Each row is a point on a landscape with many valleys, with its height.
A ball rolls from a point to the lowest of its 2 nearest points, and stops where none of them is lower. Distance is the straight distance between rows; heights are no part of it.
gek height 693: [ -7  14 -29  -5 -19  21 -14  20 -41  42 -13 -47  16 -10  17 -34   1  49
 -41  17 -13  -3  34  42  26 -22  -8]
Legu height 746: [-29   4  18   3 -20   2  11 -43 -33  10  21 -29  -1  24  27 -20 -17  24
 -28  10   7 -29   9 -31 -21  12 -40]
lisi height 781: [-17  23 -10 -28   1   1 -50 -16 -12  11 -13 -12  45 -22 -33  32   4  10
 -38  18   3  15   7  -3 -27  18 -30]
pufa height 392: [ -3  18  -2  17  12 -18   4  70   1 -27 -32   8  18  11  -7  -9 -14 -47
  32   5 -17   2  31  18  22  -8  47]
Dami height 508: [-15  50   8 -24 -25  -2  -1   9  25 -27 -14  33 -26  -8  13   7  20   7
 -26  -7  -5 -38  20 -17   1 -36   5]
Telig height 482: [-15  46   1   7 -30   7  27   9   3 -10  -2  49 -21   5  17 -32  25 -19
 -41  -1 -11 -18  25 -30 -15 -36  29]
Pubu height 377: [ 11   4 -40  30  32  -5 -16  31 -31 -18  -5  28  20 -22  12   9  -6 -32
  28 -34 -13  26 -23  -4 -18  17  33]
vor height 276: [ -8  -6   3 -36  17   4 -23  15 -10   3  31 -27   8 -45 -13  -3 -32  20
   4   1  12  -8  12  -9 -12  13  -3]
rin height 559: [ -4  39   2   0  -5  -1 -39 -24   9 -24 -20  25  -9  -7 -13  48  33   1
 -20 -10  -4  11 -28 -24 -20  -5 -36]
Nota height 551: [  1 -23  30 -21 -22  27  -2 -13  11  12  39 -59  22   0 -31 -14  -2   8
  -6 -12  34  -5  18  15  -2   1 -29]
solu height 458: [ -8  21  -3  28 -39  11  15  14  -9  -4  -3  36  -9   9  11 -20  38 -26
  -5 -24  -6  -5   7   2  -1 -25  13]
Rog height 856: [-28  13  -6  10  41 -15 -16  -2 -44  -4 -14  46   7  -2  20  26 -39  25
 -21  35 -29   4   6 -35 -43  -5  14]
kube height 661: [  0 -14  30 -16 -11  31   3  39  35  -8  27  -3  18   2 -51  -6  24 -44
   6 -45  14   1  17  24  -7 -10  14]
Teril height 696: [ 13  -8 -32   1  27  14 -21 -69 -23  42 -28  -7  -7 -10  36 -20  12 -28
 -12  23 -11  29 -11  -5   6  12 -13]
Nofe height 823: [-27  19  25 -10   9  -4  23  20 -17 -25   3  59 -18  30  22   2 -44  24
 -21  15 -26 -14   6 -44 -40 -15  19]
sedip height 568: [  2   5 -28  14 -25  19  12 -18 -22  33 -19  41 -20  17  50 -24  47 -11
 -18  19 -10   6 -10  23  31 -28   5]
mimo height 687: [ 26  34  21 -20  11  -7 -37  -5  26 -41  28 -16 -34 -19 -26  37 -22  25
  16   0  15  32 -33 -23  13   5 -30]
bire height 665: [ -5   1 -12  -7  22  16 -52 -59 -20  20 -33   5   9  -5  28  13  46 -19
 -16  13 -14  46 -12  -9 -11 -11 -26]
lituf height 597: [  1 -31 -33  -7   3  37  -5 -29 -27  36  -2  11  15 -13   0 -17  36  -8
 -13 -16  -5  22 -16  21  -9   5  -8]
Tirat height 443: [  6  20 -11   0  16   2  -4  -8  19  -5  -4  13  -5 -29 -11  -8  -3 -43
  -7 -26   0   0 -17 -30 -28   8  20]
Kur height 719: [  5   5  32 -28  20 -18 -33  -6  32 -18   9   1 -26  17 -33  50 -54   6
 -25  45  -7   7 -14 -33 -10  32 -25]
luk height 340: [ 25  36 -12   2 -25  -1 -21  10  -5 -28  21  -4  -2 -45 -34  22  27  22
   7 -42  26  29 -39  -8  -8  -8 -12]
Mev height 726: [-17  16  22   2 -47 -11   9 -23  -8   9 -10 -34   9  25  -9 -14   2   8
 -31  17  13 -30  19 -19 -11  -5 -30]
das height 434: [ -3  23  13  37 -30   3  28  22  -2 -48  22  42 -16  29   2 -13   4 -26
  12 -32   3 -23 -17  -7  -8 -11  15]
Pidem height 642: [ -9  -1 -17  19   3 -36   3  -5  -5  10 -45  54   2  21   7  35  -3   6
  10  41 -17 -19  -4  -4  -1  12  10]
Fogor height 460: [-15  -1  43  21 -32   2  48   5  25 -49  24  37 -36  30 -26  -6  -9 -14
   9   1  10 -43  -8 -10   7   0   4]
dulus height 376: [ 30  26  -2  27  -4   1  19   0   9   5  -4 -34   3   4  29 -25  -2 -53
  12 -52   4  14  -5 -12  -5 -14  16]
Vaz height 416: [ 14  -3 -40  45  -4  -6  10  32 -35   0  15  20  37  15  -3  -3 -10  -7
  11 -55 -12  -3 -17   6 -24  28  27]
nivus height 668: [-14 -21 -36  -3   9  25 -31  22 -36  32 -37  29  12 -25   6 -10  45   9
 -14  19 -17  18  16  38  11 -17  24]
vidoz height 442: [-17 -15 -14   7  -9  -5  25  62 -20  -1   8   4   4 -14  12 -39  -1  35
  22  -1  -9 -22  21  27  14   4  29]
tikim height 225: [ -8 -45   9  16 -11   8  26 -12 -23   5  28  16   7  14  10  -2  -4  11
  33   0   9 -17 -16   5   0  13  -9]
vez height 671: [ -4 -27 -12   6 -21  -7  12 -44  -7  51 -17 -21  23   8 -37   0   5   6
 -31  22   2 -27   5  14  -4  38 -25]
Ronu height 662: [  5  28  59  14 -27   2 -10 -21  53 -40   3 -10 -37  20 -50  42   0  -3
  -3  15  17  -2 -13  -6  26 -16 -25]
kam height 475: [-14   3 -11  -2  -1  31   8 -23 -16  48   7 -42  18  -4  28 -39  30 -21
 -67  -1 -22  21  52   1 -19 -33  25]
pagog height 842: [-39   3   1  -1  14   6 -15  29 -50  -1 -10  16  12   8  27   8 -17  43
 -13  20 -15  -1  35 -19 -23 -33  26]
rofo height 697: [ 26 -35 -11   9   8   0  29  49  27  31  14 -60  19  18   1 -34  22   5
  -2 -61  22   1   9  56  -3 -14  14]
toba height 380: [-29 -36  17 -41  14  -6  10  12  35 -17   9  28 -13 -15 -17   1  -2   1
  36  31   9 -24   7  -1  22  14   7]
Keza height 159: [ 13 -24  25  18  11  -6  21   1   8  -1  36 -18  -3  27   5  -1 -33 -15
  47  -8  17   4  -4  -4   1   0  -3]
senas height 277: [ 30  29 -11   6   6   7 -38  -4   9 -34   7  10  -6 -26 -36  43  10 -10
  15 -40   1  62 -54 -26 -20  -5 -25]
lofu height 667: [ 40  23   8 -10  21 -26 -34   1  45 -45   7  10 -42  -9 -36  76 -39  28
  -4   0 -12  27 -44 -26  17  22 -21]
lebu height 491: [ 17  -8 -27  31 -20  13  29   4   6  34 -39   2  12  27  20 -27  35 -55
   0 -10  -7   8   6  45  20  -6  26]
zazad height 295: [-16 -34 -19  21 -21  13  38 -14 -30  28   5  27  -1  22  25 -35   5   7
  -3   8 -11 -26 -10   7   2  18  10]
lim height 193: [ -3  13   7 -38  45  -4 -24  28  -2  -4   3 -15  -9 -42   6   8 -56  13
  13  20   3   3  26 -18  -2 -14  20]
lem height 532: [ 25   5 -44  29 -28  31   7 -12 -15  43 -28  19  -5  15   6 -29  47 -18
 -10 -14  -7  14 -21  43  35 -10   3]
fid height 190: [ 22  -1  -3  -1  13   8 -34 -38 -12  -6  15 -14  17  -3 -28  34  19  -2
  10 -19  12  56 -45 -24 -23  16 -40]
rafig height 560: [ 10  10  40  -6  64 -21 -47  -5  28 -16 -24  20 -26  26   7  62 -31 -15
  -1  19 -37  29 -28 -33  -9  -2 -26]
mene height 488: [  3 -31 -10   2 -10  22  43  12 -28  41   4 -28  -1  27  45 -69  -1  20
  -6  13 -12  -6  33  33  14 -18  11]
fopus height 813: [-24  21  21  15 -25  -6  24  -4 -19 -16  12  33 -16  25  -8   5 -40  25
 -29   2   2 -36  -9 -46 -37  10 -11]
Lige height 510: [ -2  10  48 -23  23  15 -47 -17  17  -7   8 -23  -2  11 -19  22 -13 -28
   8  12   5  24   8 -13 -14 -15 -30]
vug height 614: [-16  42  26 -19 -29   0 -40  15   0 -11 -12 -32   9  -5   1  -2   4  28
 -21  13  19 -16  39  -3   7 -48 -25]
namel height 184: [ -5 -19  17  -2   4  18 -19 -19 -24 -14  57   0   3   0 -29  28 -29  31
   5 -13  14  16 -30 -27 -30  25 -40]
gena height 754: [-24  -9   0 -40  -9   7 -40 -31   6  -7  13 -19  25 -33 -43  33   2  32
 -35  24  17   3  -4  -9  -7  48 -37]
doli height 287: [ 22  -3  17  15   1  -1 -26 -37   7 -28  36  -2  -5  15 -72  56   3   8
   4  -4   8  63 -44 -25 -21  23 -37]
govi height 214: [ 18 -41 -29   6  28 -20  10  60   4  36   7 -29  25   2 -19  -6  -4  12
  24 -32 -16   4  19  64  -2  37  31]
Gasez height 420: [ 26  -9 -32  27 -28   4   3 -42 -10   4 -15  12 -14  -4  -3  11  34  14
  27  12  13  11 -56  29  37  18 -18]
Mifo height 336: [ -6  12 -31  32  42   0 -16   9 -33  -4 -15  29   2 -12  45  16   5 -31
  22  -7 -29  29  11 -14 -20 -18  32]
Sav height 386: [ -8 -10 -15  16  26  16   4  11 -20  -3 -23  23   4   1  58 -26  26 -37
  25  15 -19  27  26   6  15 -19  44]
Begid height 346: [ 19 -18 -21 -11  -3  -4  -2 -31  16 -16   6 -13 -24 -42  -9   9  19  32
  28  18  30   4 -46  22  46  12 -18]
Favu height 592: [-15   0  18  17  -1  -3   5 -15  -5  22 -23  26  27  45 -15   5   1 -42
  -3  -1 -18  -8  14 -15 -36 -10   0]
fupa height 296: [  4 -34 -25  -7  25  12  -8  43 -20  32  18 -42  23 -19   8 -22  -1  28
  24 -29  -5  14  19  44  -1   7  18]
sab height 261: [ -1  -8  -1  -9  12 -21   8  82  10 -19  -1  20   5   4 -36   7 -60 -19
  12   1 -26  -9  11  15  -3  35  51]
funi height 441: [-12  -2 -38  28  -1  10  27  24 -30  22 -31  27   2   9  33 -36  39 -33
 -11  15 -38  19  24  34  19 -11  45]
sas height 474: [ -1 -11  40 -14   7  -9 -26 -31  19 -11   5 -32 -15  16  -2  21 -13   7
  23  37  17   0   4  -9  13   0 -43]
kob height 505: [ 20   9  -3  -9   5  -3 -19 -19  25  28 -19 -37  16 -28 -21  -4   2 -27
   8  -1  11  11   3   2   4   8  -3]
Mavid height 267: [-22   5  -3  24  38   2  42  33 -17  20 -27  12  24  22  -2 -14 -26 -20
 -29   5 -39   0  44  -6 -53  -6  71]
Teko height 725: [ 13   5 -43  -1  14  11 -23 -44 -19  11  -3  -9 -22 -40  59 -33  16   3
  -4   8  -7  21 -20   1  30  -8 -10]
damev height 854: [  3   3 -14  12  -4  -7 -14 -45 -27  16 -21  -9 -15  18  38  13   4  35
  -5  33   2  -7 -27   5  24  14 -46]
mebag height 625: [-11 -36  13 -19   4  -2   5 -42  29  16  -4 -10  13  -2 -49  10   7 -12
   1  26  20  -6   7   6   0  36 -20]
pesuv height 529: [ 12  -5  -9   5   5   8  -4 -12  20  46 -38 -32  27  19 -10  -8  32 -51
  -3  -6   0  13  16  24  -6 -13  15]
sika height 833: [-33  -7  -8 -22 -12 -15  -7 -39 -26   6 -11   9   4  21  28  20  14  60
 -36  42  -4 -33   0  -4   3  15 -36]
Pado height 616: [-11  -3 -17  10   6   1 -16  -8 -22  22 -25  34  20  -2   0  19  10 -16
 -14   9 -15   0   4  -1 -24  -2  20]
kigo height 617: [  1 -10  30   0  -8   0  12  -9  25 -42   3   6 -27   5  19 -11   6 -14
  43  12  20 -13  -1  11  36 -33 -13]
Vas height 714: [  8  -3 -22  20  -6   2  39  58  -2  19   2 -25  19  15   7 -50  21  -5
 -20 -59  -8 -10  26  35 -11  -6  42]
pumog height 375: [ 22  10   1  35  -6 -36 -25 -30  10 -18   4  21  -4   2 -50  72  -2  28
  10   9   8  22 -39 -18 -10  29 -30]
dafuv height 483: [-20 -28 -19  24 -10   4  16  48 -51   6 -10  24  -1  26  44 -26   7  24
  14  16 -15  -5  20  33  21 -11  29]
Gekik height 593: [ 10  46  21 -15  36  -9 -49 -28  22 -30 -14   8 -28  -4  -5  37  -6  -3
 -34  -7 -18  31 -52 -49 -15  10 -44]
melus height 502: [ 27 -17  -8  44 -39  -7  31  10   0  -6  32 -34  12  -4 -24   1  -1  26
  36 -37  28  -1 -19  40  35  13   2]
firum height 571: [  3  -1  26  14   5  -3  14  -1 -10  38   1 -25  28  42   0   1 -22 -19
 -18 -13   3  -6  26 -13 -33 -16   8]
zuzo height 736: [  2 -15  20 -34  13 -10 -21   0  48 -25  11  32 -27   4 -30  54 -26  10
   4  36  10   6  -5  -9  15  15 -11]
Tebe height 279: [-13   4  22 -18  27 -26   0  27   7   4 -15  -2  -2   4  -7   6 -67   4
  14  44 -15 -11  24 -13 -13   5  18]
mibev height 801: [-23   9  -4   4 -34 -16  25   3 -27  -7  14  24 -14   4  28  -8  -5  61
 -16   8   2 -46  -6 -20  -9   4  -7]
zal height 717: [  9  21   9 -14   5  -8  -4   1  19 -58  28  35 -34  -5  11  52   1  40
  11 -19  11 -16 -28  -5   9  -1 -19]
Sufu height 393: [ 30   8 -21  32 -12 -15  33 -41   5  40   8 -37  14   0  -6 -20  -5 -12
 -11 -30  11 -15 -20  -5  -6  21  -5]
Fuvo height 590: [  2 -31  35  -9 -11  18  16 -60  25  -3  31 -43  14  -2 -49   8  10  -7
  -4   0  28   9  -9   5   9  26 -27]
Fip height 632: [ 34  31  -1  11  38 -20 -35 -23  19 -22  10  -4 -21  -9 -35  55 -43  12
 -18  -5 -14  29 -60 -45 -17  31 -39]
tivi height 479: [  7  38  -2  -1  18  -8 -13 -48  19  13 -11 -16  -7 -13   0 -12 -14 -47
 -41 -10  -6  -2 -11 -48 -27  10  -4]
Zana height 724: [  2   5   8 -36 -15   9 -32  -2  23 -34  42 -34   1 -34 -49  29  -3  45
  -6  14  37  21   1  -9  17  23 -31]
talib height 624: [ -1 -39 -17  -3   7  24  -7  -2  -5   1  12  24  14 -25 -26   1  32 -19
  23 -17   8  22 -18  22   0   8  -7]
vuvu height 704: [-17  -4  18   8 -26 -25  24 -18  -7  28  -8  -4  15  18 -38   2 -21  -4
 -18  21   5 -35  11  -1 -25  20  -5]
pif height 438: [ 29  -4   0  26 -17  -4  12  29  20 -40  18   3  -4 -12 -29  10   3 -43
  44 -27  17   0 -29  21  36  19  19]
vel height 423: [ 11 -23 -11 -14  -2  37  16   6  -4  40  -6 -44  -3   0  25 -69  22   8
   0   4  -3  -3  25  48  45 -30  -8]
sot height 531: [ 16 -34 -12  24  10  -1  48  29 -26  20  13 -19  23  41  41 -36  -7  -8
  30 -23   0   0   6  18  -2   9  37]
fogem height 513: [ -3  -4  21  22 -25   4  25 -64  19   9  -1  -7  -5  21 -21  -4  19 -36
 -10  -6  20 -24 -15 -15  -9  12 -25]
Todop height 451: [ 15  13  -8  17   7 -29   8 -60  11  36 -28 -31   9  -4  -8 -10 -10 -31
  -8   5  -3  -4  -2 -17 -11  19  -9]
pim height 427: [-12 -14  38 -39  17  -8  17 -26  36 -32  15  -3 -25  -8  -1   3 -32   8
  25  43  20 -28   5 -20  17   8 -19]
natus height 459: [ -3  -8 -29  -7  -2 -12  32  22   3  43 -32 -28  -5 -15   0 -68   0  24
 -20  16 -23 -28  37  36   5  10  24]
fivid height 745: [ 10  26 -16 -14 -19  20 -12 -20 -20  -7  22  -2 -21 -37  74 -40  31   0
 -24  -4  -1  14   2 -15  36 -48 -14]
Kotu height 444: [ 15 -33  -7   6   6 -23 -26  -8   0  -3  22  24  13  -4 -47  56 -23  29
  30  38  11  26 -15 -10  -1  43 -16]
mifa height 373: [-22 -14 -11  10  -9  -2  27 -39 -43  34   2  27  -1  23  48 -33  14   3
 -43  27 -22  -4   8 -22 -13   0   1]
vuseg height 391: [  1   7 -17  16 -22 -19  18  30   8   7   0   0   7  -8 -24  -9 -10   9
  11  -9  -1 -28   5  12   4  11  24]
Fisif height 596: [ -2 -13  -2   2 -22  21  16 -12  -4  -7   0  27 -24   9  47 -33  42   3
  25   7   7  -6  -1  15  39 -29  -8]
Tisu height 705: [  2   6  21 -24 -13   0 -15  -9  19 -51  47 -11 -21 -25 -17  35  -2  55
  17 -10  35  10 -24  -9  21  -4 -39]
bosa height 648: [-23  16  -2 -24  -5  10 -33  10 -30   9 -14 -43  25 -22  35 -19   3  29
 -23  22   7   0  48   5  18 -38 -11]
gakog height 691: [ -4   0  21  -4  27 -20  -9 -30   0   9   0  -9   4   6 -19  26 -57  -1
 -14  39  -9 -24  -2 -35 -33  35 -19]
Deki height 218: [  6 -18  11  -6  39  16  33  13   6   1  39 -33   9  11  23 -25 -35 -32
  24 -40   8  10   2 -13 -23  -3  23]
zizu height 686: [ 26   8  40  18 -16  -4 -17  -4  50 -15   6   2 -23  33 -54  53 -25 -29
   2  14   0  18  -7  -9   4   4 -11]
gudi height 750: [  4 -36  15 -18   7   7 -23  23  25 -38  35  38  -8   6 -27  44   1  -5
  43   8  13  28 -11   8  17   6   0]
zizaz height 405: [ 26  12 -15  37 -21  -1  29   6   7 -22  -5   6   3   7  12 -28  21 -58
  32 -40   7  -9 -23   3  20   6  20]
susa height 313: [ 11 -17  -6  21 -13 -24  23  63  22  10  21 -33  16  -3 -47  -3  -6  12
  16 -24  -9 -22  23  46   8  45  25]
Mano height 493: [-11   4  56  -4 -13  -3  32   8  34 -27 -15  27 -36  39 -29  12 -40 -21
 -16  17 -14 -29 -11 -28 -15  -2  -3]
nar height 749: [  7   2 -39 -27   0  -5   0  -7  -5  -3 -10  13 -19 -32  52 -23   4  43
   4  17  -1 -10  -9  12  49  -6  -7]
ropul height 536: [  5  17  42 -28  32  15 -44  12  26 -21 -11   7 -28  17   2  31 -45 -33
   3  11 -18  28  -7 -22 -13 -28  -6]
Satos height 68: [-13 -10  -6  -6  -1  27 -25 -40 -34 -13  33   0  18  -1 -11   6  21  13
 -18 -38  13  26 -38 -30 -43  14 -40]
timo height 347: [ 13 -40  -9 -25   0  38   6  -1  -2  10  17 -39   2 -18  12 -40  14  15
  31  -9  16   1   7  35  36 -13 -27]
Pul height 533: [ -1  42   9 -22 -34  11 -19 -10  31 -34  -7  21 -15 -23  -4  29  46   5
 -19 -20  22  -6 -20 -12  10 -28 -18]
nuba height 879: [  6  27 -23 -25   6   1 -39 -14 -11 -21 -29  12 -16 -21  54  32  39  41
 -13   2 -10  11   3   0  22 -33 -12]
fefod height 530: [-24  -1   0  -3 -26 -19  33  12 -11  37 -18 -17   3  -5  -8 -40 -14  44
 -26  26  -5 -44  34   0   1   8   9]
nede height 381: [-10  10  -3 -18  -1   7  -1 -34  -6  -8   7   3 -12 -26  28 -19   6   4
 -22   0   8 -15  -8 -39  -6   1 -10]
Gona height 698: [-28 -18 -13 -43  16  11 -33  24  -2  17 -17  25  11 -35 -10  13  32   8
  -8  19   2  -1  27  14   3 -11  11]
sig height 345: [ -4  -3 -26  22  46 -13  54   9   0  34 -18 -18  28  11  25 -41  -5 -36
 -31  -3 -23  11  41  -2 -21   3  77]
Fava height 633: [ -5  -7 -43 -18  22  12 -45 -17 -37  11 -28  40   8 -28  22  16  40  12
  -6  10 -10  38 -19  18  -2  -8   0]
Basi height 467: [ 27 -25  13  41 -15  -5  38  30   8 -25  36 -23   8  35 -27   4  -6 -21
  50 -31  19  -2  -6  30  32  25  24]
num height 576: [-41  -4  13 -39   3  -4  15   2   7  23 -12 -14   9 -20  -5 -37  -1   8
 -27  24  -7 -32  43  -7 -16  -1  15]
zelu height 558: [ 13  10 -21  32 -40  10  -7  35 -34   2  -7   1  -2 -12  17  -4  11  25
  15 -16   3  -3  -4  30  24 -21  -8]
boze height 534: [ 16   4  -8  41 -25 -20   6  26 -28 -18  21   4  -6 -11   9  19  -9  30
  35 -17  17  -3 -31  15  20   8  -2]
nof height 666: [ -9  -7   2  17  34 -39  -5 -32   0   5 -11  38  -4  17  14  33 -25   3
   1  35 -19 -17 -20 -32 -19  27 -18]
Gul height 767: [ -5 -33  18  10  19  18   9  15  12 -10   1  24  19  32 -13   3  24 -80
  43 -13  -3   9   3  21  -6   1  28]
refad height 473: [  2  -3   5  35 -46  -4  13 -52  -8   3 -15   2 -10  14 -16  13  35   3
  -6  -1  17 -16 -40  11  18  10 -24]
tugi height 727: [ 10  24  -2  10  10 -22  -6   2  34 -48  -4  36 -36   2  15  23   0 -13
  24 -14   2  -7 -27 -12  17 -12  -1]
geduf height 398: [ 15  32 -24  11 -10   4 -11  28  -2 -14   7  15  13 -44 -40  -1   3 -15
  -1 -45   2   1 -19  -2 -18  11  15]
Fosed height 758: [ -2 -13  19 -14  25  17 -26  22  28 -13 -10  26   1   6 -20  24   9 -45
  44   4   3  25   3   5   2  -5  10]
suni height 326: [ -3 -12  11 -23   8 -21  17  52  38 -25   8  16 -11 -11 -30  -3 -35  -6
  29  23   2 -26  16  19  24  25  32]
Gem height 562: [ 20 -13 -30  -4  -7  14   3 -42   5  43 -18 -26  33   2 -25  -5  45 -33
 -18 -34   4  25 -14  16 -12   9  -4]
gir height 435: [-17   5 -14 -38  -8   2  -7 -33   7  -6  19 -40  -4 -51  27 -41   0  34
 -27  12  12 -23   4 -15  19   3 -21]
pag height 348: [-11 -27  -7 -16  19   8 -15  38 -15  27  38 -31  31 -23 -28  -2 -16  32
   2 -32   1   7  25  15 -32  21   7]
bir height 273: [-26   0  23 -37  11  12 -36 -22   1 -39  38   1  -8   0 -10  42 -11  46
 -31  -5   9  -2 -23 -31 -20  28 -51]
vagu height 501: [ -8  -9  -4 -24 -29   8   5  -1   5  11  21 -57  10 -38 -27 -29  -1  35
 -17   2  19 -29  18  12  15  11 -30]
kuz height 543: [-17 -17   1 -10 -15  14  15 -17 -23  50 -22 -15   7  27  27 -33  11  11
 -14  39  -8  -5  32  19  19 -15 -10]
Zofo height 425: [ 26  19  -7  28   1 -16  -6  30   2   4 -34   6  15   7  -3  10   2 -55
  25 -15  -3  11   9  12   2  -8  30]
Gata height 374: [  6 -23 -29  -3  16  -7   4  10  -9  43 -18 -38  10 -18   6 -36  -5   2
  10   1  -7  -6  13  33  12  13  11]
tig height 805: [  3   4 -17 -32   4 -15 -47 -10  10   0 -21  25  23 -34 -49  58  23  13
  -9  22   4  18 -13   0 -12  23  -9]
Buki height 832: [-42  -3  20 -33  17   6  -2   4 -18 -15   7  30  -4  15  24  15 -26  40
  -1  23   2 -23  10 -29 -23  -9  -2]
timek height 591: [-39  -8  -1 -35 -15  -5  -3 -11 -13  31 -48   9   5  -7  10 -12  25  19
 -32  48 -11 -24  35  10  11 -13  10]
Baf height 586: [  7  18  13  -5 -21   4 -15  29  -1 -12   6 -21   2 -19   4 -10  -6  13
   9 -10  15  -2  15   9  16 -37 -13]
bibod height 731: [ -5  11   1  -2 -11   4  33  41   7  32  19 -45  24  -3 -18 -48  10  18
 -42 -59   3 -28  34  14 -29  -9  26]
zem height 790: [-10  38  24   7 -31 -16  26  27  -9 -26   1  12 -16  15  35 -10 -24  39
  -2   9   3 -26  15 -21  -4 -31   5]
kug height 550: [  5  -7   8  49  -4 -17  40   8 -24  28 -10  -9  19  58  30 -11 -21 -25
  21 -12 -13   1  11   2 -26  -5  23]
dafu height 519: [  4  37  36   5  -5 -11   7  16  41 -32 -31  46 -40  30  -3   7 -18 -52
 -10   1 -25 -12 -18 -24 -10 -21  11]
penaf height 332: [ 29  10 -30  27 -19   3  17 -15 -14  34   6 -30   8  -8  31 -30   2  -8
 -14 -31   0  12  -4   0  -4 -14   9]
vapim height 399: [  9  19 -15  36  31 -12  22  15   3  21 -38  -8  21  19  24 -14  -4 -60
   4  -6 -27  20  25   5 -15 -16  57]
tet height 539: [ 10  61   6  36   1  -9 -11  28  -8 -25 -30  37 -22  17  12   5 -31 -45
 -17 -16 -33   7  -9 -25 -22 -26  28]
ledi height 274: [  9   1  -8  -5  20  10  23   3 -18  25  22 -52  10  -8  46 -47 -16  -5
  -2 -33  -3  11  23  -9 -10 -24  23]
rek height 512: [  5 -28 -16  30 -16   7  27  58 -41  -3   3  10  29  35  22 -14  15 -15
  32 -30 -11   0   8  43  14   3  31]
Vefu height 645: [ -3 -29  10 -21  -7  31  10  -6  24 -13  30  13   5 -12 -34  -5  17 -26
  12 -25  20 -12  -4  -6  -6  10   9]
Fipi height 777: [  6  26   9  16 -23 -15  20   0  -5 -11 -18  -2 -30  16  60 -23   2  36
  14  24   4 -11  17  -6  32 -48 -24]
valob height 710: [ 16  10  10  20 -10 -25 -18  -1  49 -35 -13  58 -14  22 -65  71  -2 -18
  -8  21   2  14 -20   1  11  21   6]
leba height 344: [ -6  13  13  -8  20 -21  25  31  20  -1 -42   8   2   5   1 -26 -36 -33
  16  26 -22  -5  29  -3  -7   3  49]
Ses height 264: [ 16 -23  -3 -24  12  10 -17 -12  -1 -10  18 -40   2 -47  -5  -4  10  18
  44  -1  30  23 -16   9  20   5 -22]
Guko height 868: [  0  13  -7  -2  -5 -10 -20 -36 -19 -21  -5   2 -20   5  68  18  20  64
 -10   4  -4  -4 -23  -3  25 -10 -46]
Rak height 718: [-23 -22   6 -40  36   9  -9  39  11  -1  -7   1   4 -24  -5 -24   9 -22
  28  10  -1   0  40  19  10 -17  28]
ruk height 732: [  8 -25  13 -31  26  13 -18  31   7  -5  11 -16   1 -21  23  -4   2   9
  62  12  19  16  33  16  24 -32   1]
Vuk height 764: [  0   8  -7  -9   2 -29  14   4   7 -27  -7  15 -32 -10  56   6 -16  49
  31  24   4 -24   3  -2  30  -9  -3]
setuz height 182: [ -3   0   2   4  25  -7  36  59   9   5  -4   1  21  21 -30 -12 -44 -35
 -19 -23 -28  -6  17   6 -38  15  57]
pizog height 333: [-20  -1  24 -30  22   7 -18 -30   3 -31  29  21 -23  -2  22   4 -10  10
 -15 -16   2  -9 -34 -41 -21   7 -35]
Sobig height 636: [  2  24  64 -15  -8   4  -7   0  44 -48  -2  12 -32  15   1  27  11  -8
  14  18  15  -5   9  -8  26 -46 -32]
Puf height 678: [ 14 -25  -4  -5  -9  19   7  38  28  16  14 -34  24  -7 -43 -11  39 -13
   7 -61  23  20   2  48  -7  -2  13]
Toli height 815: [-23   2   2 -26 -15 -18  14 -27   7 -21   2   7 -13  -3   6  16 -10  49
 -26  28  17 -53  -4 -28   0  19 -28]
zikub height 415: [ -4  -8 -24  18  18   7  38 -25 -31  47   7  -4  13   2  47 -37   9 -22
 -47   2 -29  17  23 -10 -24  -5  43]

Call two points neighbours if one is among the 2 nearest of the other. Go from one point of each pair to the other, from neighbour to neighbour, staying as low as possible. Name the highest point that can't be avoided.
lebu and govi | rek
das and lebu | tet
lim and govi | pag
Satos and penaf | tivi
setuz and govi | Zofo

Where does a ball stop that starts at each point below?
gena | das
Buki | Fava
Fosed | govi
damev | Fava
Mev | Satos
zal | das
Rog | Fava
